Each row is a point on a landscape with many valleys, with its height.
A ball rolls from a point to the lowest of its 2 nearest points, and stops where none of them is lower. Distance is the straight distance between rows; heights are no part of it.
Nuf (h 43.0): [121  90 103 136 102 133  93  87  72  86  93  82  90  84  71 110  76  86
 114 132  84]
zam (h 49.6): [120  78  99 124  91 101  78 116  83 125  82  94  86  72 121 110  70  96
 117 123  92]
konar (h 62.2): [114  94  93 109 104 120 109 106  92 110  97  75 106  84 124  84  71 110
  80 118  97]
Loniz (h 59.6): [ 96  96 116 110  89 105  91 107 100 109  89  79  81 107  92  86  91 112
  97  93  80]
zot (h 51.0): [125  62  98 109 107 136  76  89 101 120  95  90  99 106  95  88  95 109
  95 156 114]
Vof (h 23.6): [104  90  78  87  94  70 117 107  87  91 107 115  95  78 100 101  98  91
 100 110 102]
bul (h 27.9): [116  98 109  97 100  81 105 121 121  93 101 116  81  77  99  71  81 101
  99 129  69]
vesib (h 42.9): [ 67 106  89  87 103  86  95  73 104 101 110 115 115 119  88  75 110 102
 121  84  94]
gez (h 63.4): [115  89  89 120 101 114  91  91 103  94  97  86 110  90 124  76  62  95
  84 136 102]
fif (h 33.6): [ 92  95 129  98 104 126  74 114 105 110 121 112  91  93  81  65  97 110
 100  85  90]
pesam (h 31.6): [ 95  79 105 105  85  84 111 117 114 106  89 107  81  86 106  67  77 110
  87 115  84]
pil (h 38.8): [ 91  92 108  93  88 112 135  94  99  96 109  86 107 117 109  90 104  75
 100  91 115]
redek (h 66.8): [ 86 117 105 108  91  92 137  74  94  77  84  99 102 105  85 143 101  96
 114  76 109]
zokif (h 26.4): [107 116 106  90  99  65 111  95 108  97 101 105  92 111  97  90 108 116
  86  99  91]
lum (h 22.5): [101  88 107  68  99  81  99 100 115  96 111 149 104  72  97 102 109 117
 103 102 120]
nire (h 50.8): [ 97 121  69 116  96  76  88  83  99  79  73  95 141 114 106 122 105  88
  89  74 110]
tad (h 35.6): [ 89 109  73 116 104  92 111  84  78  88  99  96  81  99  96  76  74 100
 102 112  91]
Turad (h 35.5): [114  93  73 110  95  92 120 112  83  83  86  78  85  81  87 104  73 113
  90 117 127]
motur (h 65.2): [ 95 121  98 116 100 120  78 101  83 111 100  87 117 121 105 123 118  92
 123  59 116]
rus (h 68.7): [ 95 116 104 100  88 107 129  86 104  62 104  93  86  93  89 125 114  92
 113  95  95]
ral (h 64.4): [115 102  83  60 114  82 103 104  90 119  98 111  92  93 100  97  97 127
  95 104  94]
kofof (h 42.6): [ 73 110 122 104 108  97  87 102 113 106 122 116 103 107  91  94 151 122
 106  81 105]
zake (h 45.1): [112  96 108 128 112 134 118  96  68  97 102  83 102  94  82  96  87  86
  98 121  85]
bafe (h 70.2): [ 96 109 101  91  88 100 120 101 100  84 115  92  76  84  96 107 124  97
 117 106  79]
Gil (h 47.5): [111 113  80  99 100  63  95  85 113  96  83  92 138 112 118 112  93  88
 106  84 102]
rudo (h 33.1): [112  79 130 118  93 107  74 117 104 101 107  96  78  95  83  79  82 115
  84 122 106]
kuvo (h 53.2): [101 107 100  97 107  77 116  79  92  81 113  92 122 109  87 127 132 103
  99 102  99]
Besu (h 31.5): [106 101  87 104 109  79 135 109  96  87  95  97  92  75  87 120  81 104
  99 101 106]
fima (h 53.7): [ 86 127  63 118 102  99 104  78  90  78  92  96 120 101 100 118 100 101
  87  76 118]
suro (h 45.2): [ 77 102  95  94  93 107 104 102 100 115 106  82  94 116 129  94 121  84
 100  98  82]
tulo (h 47.4): [119  71  92 142  83 111  78  99  88 121  85  88 103  86 125 106  90  84
 101 137  89]
ladi (h 62.5): [129 103  78  76  93 101 102 102  82 111  88  96  91  81 115 108  82 119
 109 111  95]
Rinum (h 52.0): [ 93 115  86 113 112  97 105  88 103  80  93 110 129  66 100 140  89  87
 112  80 104]
vok (h 49.9): [ 91 121 124 102  98 121 102  88 116 111 122  82  89  99 121 116 117 115
 105  74 115]
sezug (h 29.2): [ 96  96 104  68 108  88 108  97 131  94 122 135 119  93 106 109 122 116
  95 109 121]
neti (h 64.9): [104 102  91  61 123  97  93 111  99 110 109 128  90 101  82 100 113 136
  94 107 114]
peped (h 36.1): [ 85  81 118  93  90 109 118 109 116 112 108  92 103 132 103  81 102  79
  89  88 121]
kapad (h 41.4): [121 113  89 142  89 117  85 100  93  86  70  89  89  89  97 129  70  73
 110 123  97]
toze (h 33.2): [ 80  98 117  86  95 114 104  97 111 118 108  96 103 152 108  89 116  99
 101  77 131]
vuzu (h 34.4): [100 120  72  77 100 100 115  65 109  91 113  98 124 108 122  99 110  93
  97 104 107]
kezif (h 12.9): [ 96  87 101  75  85  64 117 102 113  90 111 138  85  81  96  85 105 105
 104 107 112]
Bakug (h 36.0): [112 127  84 123 101 106 102 110  93  80  73  86  89 100  90 130  78  78
 106  97 104]
Taz (h 55.6): [107 112 129  82 107 103  91 109 125 119 118 120  88  97 106 113 107  94
 117  84 113]
ruk (h 45.8): [ 91 112 112 108  84 131  94 101  90 105 118  82  87 103 112 105 106  92
 105  90 121]
Tabo (h 50.9): [107 129  94 121  96 120 126  93  81  80  93 110 101  78  83 113  84  71
 111 107  82]
fudo (h 45.4): [ 81 121 120 116 110  94  91 110  95 122 117 108  86 122 107  85 133 120
  96  76  99]
Bobe (h 52.9): [105 107 119  81  98 112 107  90 119 107 115  94  98  82 111 126 107 110
 108  84 112]
samas (h 58.1): [117 117  79 104  97 109 107 100  84  88  97  77 104  84 111 122  97 104
  84  87  91]
zopo (h 43.9): [ 92 108  99  85 113  72  92  88 132 113  95 103 130 125 120  98  96 107
  96  87 105]
tal (h 29.6): [111 107  91  65  98 109 104  74 112  97 109 107 124 109 115 105 104  99
 107  92 131]
barob (h 29.7): [119 104  84 120  97 100 113 115  89  83  75  80  83 103  86 119  74  85
  84 109 119]
zage (h 54.3): [107  93 113  81  97  85  94 113 108 116 107 117  89  83 101 110  87  82
 124  90 114]
gug (h 64.8): [ 80 113 113 129  85 106 129  88  92  95  82  87  87  96  91 130  84  80
 104  81 104]
lugub (h 34.8): [120  99  94  76 109  97  91 133 109 109 100 106 106 109 108  69  93  99
  95 118  77]
gisa (h 48.2): [ 78  97  96 105 108  84  91  69  98  83  93 105 141  88  95 129 107  97
 119  80  94]
Nesot (h 35.9): [101 101 121  77 109 113  88 104 100 110 112 128 101 107  86  72  92 100
 104  88  92]
tenas (h 41.7): [ 84  68  98  66 115  95 113 114 109 113 101 112 108  96  87 102 112 124
 102  89  86]
fesi (h 56.5): [ 93 121  94  97 116  89  77 100 110  91 108  81 103 116  86  97 128 115
  97  78  88]
lipo (h 48.1): [ 85 104 110 111 110  95 116 106  92 117 117  87 110 110 119 102 144  86
 107  87  83]
sasu (h 61.0): [ 93  80 100 122  80 107  95 100  97 103  83  84  70 102  99  91  85  97
  96 113 108]
gebo (h 42.0): [105  99 103  83  96 123  88 112 107 118  96  79  99 106 120 107 109  75
 114  92  77]
lako (h 39.5): [ 69 103 108  86 105  91  75 117 118 103 113 138  99 119  95  95 135 106
 101  87  89]
rap (h 54.9): [100 110  99  98 114  78  90  90 109  75 109  85 119 114  85 116 145 105
 109  86  89]
pumon (h 44.7): [108 103  77 144  90 121  87  94  81  99  72  86  93  90 121 114  81  78
 102 133  92]
ramup (h 39.4): [106  94 112  93 103 123  97 110 114 119  94  81 107 110 121  85  80  76
 103 110  87]
Guful (h 41.2): [ 97 107 102  70 105  93 105 101 124 127 104 121 115 117 119  78 103  96
  95  94  95]
vesuv (h 23.4): [ 92  97  99  68 111  99  97  85 117 106 108 105 116 124  91 116 100 100
 111  81 132]
Zikud (h 39.2): [ 77  69 107  72 119 102 103 122 123 111  96 148 113 114  88 104 115 121
  85  94  82]
vimem (h 21.6): [101  97 108  77  77  59 113 103 119  83 100 121 102 106  99  91 114 108
  86 101  92]
Kava (h 31.1): [106 119  95 123 106  62 115  94  88  95  97  94  80  96 100  81  92 101
  93 106  89]
befum (h 30.9): [106  92 120 109 110 133  72 120 110  97 107 113  83 104  88  68  88 117
  77 115 102]
Teteg (h 51.1): [ 98 118  97 109 115  98 125  97  75  84 119  85 122 108  80 111 115  86
  88  86  97]
zife (h 38.7): [107 118 116  72 109  91  93  99 103 108 105 146 117 120 103  79 108 102
  93  89 103]
zutoz (h 60.2): [128 107  81 105 102 110  97 114  84 100  94  91 100  77 116 113  82  91
  90 108  98]
Kezo (h 33.5): [ 75  84 122  73 108 100  88  96 133  93 117 145 129  92 103 110 129 124
  82 100 114]
Dokin (h 63.7): [ 99  99  95  71 105 124  84 120  96 112 105 123  63 107  88  97 112 132
  85 105 110]
Gul (h 52.1): [106  84 110 106  93  90  88 119 105 110  99 104  79  69 107 103  75  90
 123 105  97]
pagon (h 31.8): [126 102 107  95 104  91  99 119 104  92 106 104  97  94 102  70  92  81
 105 130  87]
dem (h 49.3): [110  71  93 134  92 122  73  78  93 120  79  84  96 107 118 104  92 112
  93 144 102]
fasa (h 38.1): [127 100 101 127  72 102  71 112  91  86  85  75  89 100 114  87  95 100
  84 110  80]
terev (h 42.2): [ 95  95 113 102  88 130 117 101 101  98 119  90  85  91 111  86  96  86
  93 109 112]
Bupeb (h 58.2): [ 94 105  90 110 105  92  84  98  91 100  90  71  87 115  82  94 100 116
  99  71  76]
vobez (h 37.0): [121  92 111  80 108 118  84 122 124 116  90 115  98 117 111  74  80  94
  89 117  93]
refuz (h 46.4): [ 94  87 106  86 105  77 113 111  78 104 119  98  95 111  76 108 138 107
  88  96 115]
Befep (h 34.3): [107  63 103 118 104  93 111 131 107 107  84  91  85  95  91  74  74 107
  94 135  94]
guber (h 63.0): [ 83  94 102 130  79 102 121  96  91 104  86  86  72  80 114 113  87  89
 104  92 110]
nazek (h 62.6): [102  86  95  71  90 125  86 109  87 120  97  97  70  94  98  84 100 126
  92 103 113]
mip (h 45.3): [ 68  90 108 100  96  77  96  71 108  95 111 115 127 104  94  97 109  93
 126  84  99]
Fimu (h 35.3): [127  81 114 114  75  97  69 112  96 100  88 102  85  99  97  72  90 110
  82 124  86]
Sini (h 56.0): [ 94 113  74 114  87 108  99  94  81  78  81  86 104  84  93 113  85 105
  78  79 111]
Fug (h 28.9): [ 84 103 112  89 109  93  95  88 125  97 108 107 125 140  95  94 115  93
 103  80 140]
fil (h 39.9): [ 81 114  85 102 110  87 113  72  85  99 104  98  99 113  90  83  97  96
 112  85 102]
filof (h 40.8): [115  69  90 135 101 114  97  95  89  91  94  92  96  84  84  96  74  92
 113 147  93]
lugaf (h 37.9): [118  78  86 122  79  91 108 104 101  73  81  82  93  91  90  86  69  95
 105 139  85]
zinuz (h 62.9): [ 96 108  96  90  98  89  82  91  85 116  94  92 108 118 106 117 113 101
 121  71 102]
buri (h 61.2): [105  96  92  80  95 109  87  96  85 115  97  83  97 108 106 101 106 111
  91  83 107]
lere (h 47.9): [ 97 125  96 120 120 119 123 100  68  83 111  85  95  85  83 104  97  81
 103 103  91]
niti (h 44.1): [ 81  71 107  83 110  87 102 101  96 106 113 106 123  96  91 109 137 120
  94  98 104]
noda (h 53.6): [ 89 130  88 123 108  95 117  83  91  77  90 120 119  73  81 139  96  74
 112  92  86]
Zupim (h 48.0): [ 96 114 118 115 117 105  96 105  81 133 116  75 101 119 113  90 118 103
  98  82  93]
nove (h 36.9): [ 79  91 119  86 111  99  86 115 130  97 101 140 117 115  96 108 120 119
  92  80  90]

Call two points neighbours if one is among the 2 nearest of the other. Go from one point of each pair to the other, from neighbour to neighbour, staying as low as possible. Name the highest point that can't be avoided.
bul / nove | lipo
befum / buri | neti
kezif / barob | Turad

Where does a ball stop that starts at each point below?
ladi | befum
Bobe | vesuv
motur | vesuv
Gil | befum
redek | bul
Rinum | kezif
konar | befum
lere | bul
